Points, in no order, along strands that fork and pass close to each other.
Two points are linked if the straight distance between their rows is under 59.4. Some points are linked to none.
q_79: [ -83   58  -29  -48   -4   18   26 -100  -38    6   31]
q_208: [-65 -33 -46 -93  24 -24  34   4 -11  -2 -64]
q_747: [-25  61 -43  14  70  45  43 -72  10 -10  21]
q_602: [ 67 -93  90  58 -56  23 -32  91   8 -34  30]
q_968: [ 68  66  35  66 -42  25 -33 -39 -18   9  90]
q_502: [-30 -21 -16 -63 -42 -63 -27  16   3  16 -41]
q_140: [ 12  90  -5  62  23  44   3 -86  -2   2  72]
q_365: [ -7  88  -6  13 -29   6 -20 -87  -5  16  60]
q_111: [  4 -61  -9  -1  16 -37 -11  93  43  13 -58]
q_907: [ 51  19  36   5 -85 -49 -71  25   2  33  40]
q_530: [ -51   82  -19  -10   -1   18    4 -108  -14    7   53]
q_959: [-95  37 -27 -71 -47  -4  18 -83 -76  19  24]
q_721: [ -1 -61   4 -16 -31 -63 -40 103  44  30 -55]
q_161: [ -26   95  -11   19   -2   24   -2 -107   -4   10   67]
q_807: [ 12  -4 -13 -14  -2 -33 -14  21  17  12 -23]
q_845: [-58   2 -37 -82 -11 -20  16 -34 -25   7 -32]
q_928: [ 13 -53  20  -9 -55 -61 -55 100  37  33 -32]
q_179: [ 55 -60  35  74  73  52  41  55   4 -44 -30]
q_415: [ 43 -64  18  53  49  18  17  82  18 -18 -36]
q_469: [ 31 -20  30 -10 -81 -68 -73  66  19  37   3]
q_587: [-42  -7 -19 -74 -63 -60 -22 -10 -21  19 -31]
q_72: [ 29  -9 -27  31  69  16  31  23  17 -15 -29]
q_811: [ 75 -61  74  76  38  69  27  38  -6 -57   2]
q_216: [-77   0 -44 -91   7  -6  36 -39 -37   2 -29]
q_404: [ 29 -40 -24  43 103  29  54  49  20 -31 -56]
q_169: [ 48 -62  19  65  70  35  36  68  14 -32 -41]
q_872: [-56  67 -24 -29  -4  11  13 -95 -18   7  32]
q_901: [ 31 -59   5  35  36  -4   7  88  25  -8 -41]
q_443: [ 64 -81  74  54 -65   2 -46 101  10 -12  33]
q_897: [-52   4 -26 -79 -48 -39  -3 -33 -31  11 -21]
q_925: [-95  41 -29 -65 -11  14  28 -87 -55  11  20]
q_523: [-24 -44 -22 -47  -6 -56 -16  54  30  14 -63]
q_333: [ 15   7 -34  17  62  16  31   3  18 -12 -21]
q_985: [-18 -29 -12 -52 -36 -64 -33  40  17  21 -47]
q_176: [ 53  78  25  75 -17  39 -20 -57 -14   5  88]
q_292: [-72  29 -54 -53  73  38  61 -64  -9  -9 -10]
q_741: [ 21 -62  -1  19  28 -20   0  97  35   2 -54]
q_171: [-84  19 -50 -74  63  31  63 -58 -23  -6 -19]
q_789: [ 37  -3  31  -9 -84 -63 -73  44  12  32  15]
q_516: [-58 -43 -53 -86  42 -26  34  22   8  -3 -75]
q_859: [ 58  41  31  19 -72 -28 -61  -3  -5  27  56]
q_13: [  2  88   7   6 -53  -7 -36 -84 -11  23  63]
q_366: [ 70 -98  96  64 -31  43 -16  74   8 -49  23]
q_824: [-53  38 -16 -63 -89 -38 -23 -72 -52  24  18]
q_691: [ 31  85  22  21 -73 -15 -55 -63  -9  30  75]
q_28: [-22  83 -31  33  57  47  34 -93   7  -5  49]
q_524: [-77  17 -45 -77  27  12  46 -53 -29   0 -19]
q_428: [-25 -52 -30 -45  18 -47  -1  64  34   9 -74]
q_895: [ 42  77  14  79   7  47  -3 -62 -12  -1  75]
q_534: [ 46  66  31  10 -93 -33 -68 -33  -7  34  67]
q_782: [ -3  25 -39   2  55  17  31 -24  14  -9 -12]
q_887: [ 65 -55  48  79  68  69  45  41  -2 -54 -20]
q_676: [ 33 -25 -21  45  84  24  42  37  15 -23 -37]
q_816: [-17  92 -18  38  31  40  13 -99   1   1  67]
q_84: [-42 -53 -44 -64  43 -37  21  50  29  -1 -80]
q_915: [ 21 -39  29 -11 -70 -67 -64  86  27  37 -19]
q_289: [ 68 -90  88  66  -3  49   0  74   5 -52   9]
q_419: [ 73 -77  80  70  17  58  13  54  -1 -54   5]
q_400: [ -2 -70   0  -7  -7 -51 -27 113  48  25 -61]
q_788: [ 74 -17  53  89  60  87  41  -1 -17 -53  12]
q_446: [-75  40 -23 -66 -65 -20  -5 -81 -59  21  23]
q_574: [-11  47 -43  11  66  34  39 -50  11  -9   8]

A fork is a point with three links. Follow the links from the first point to the second and name the forks in between, in order.
q_872; q_816 => q_161
q_747; q_530 => q_816, q_161
q_333; q_140 => q_816
q_691; q_140 => q_161, q_816

A fork is a point with three links, a tip a point with one. Leave the first point through the second and follow the links. Name the first fork or tip that comes.
q_959; q_925 => q_161
q_968; q_176 => q_816
q_161; q_530 => q_824
q_897; q_845 => q_292

Name the points in between on the shortest way along the links from the first point to the second, in order.
q_72; q_747 => q_333, q_782, q_574
q_985; q_171 => q_502, q_587, q_897, q_845, q_216, q_524
q_915; q_901 => q_928, q_721, q_400, q_111, q_741
q_419; q_415 => q_811, q_887, q_179, q_169
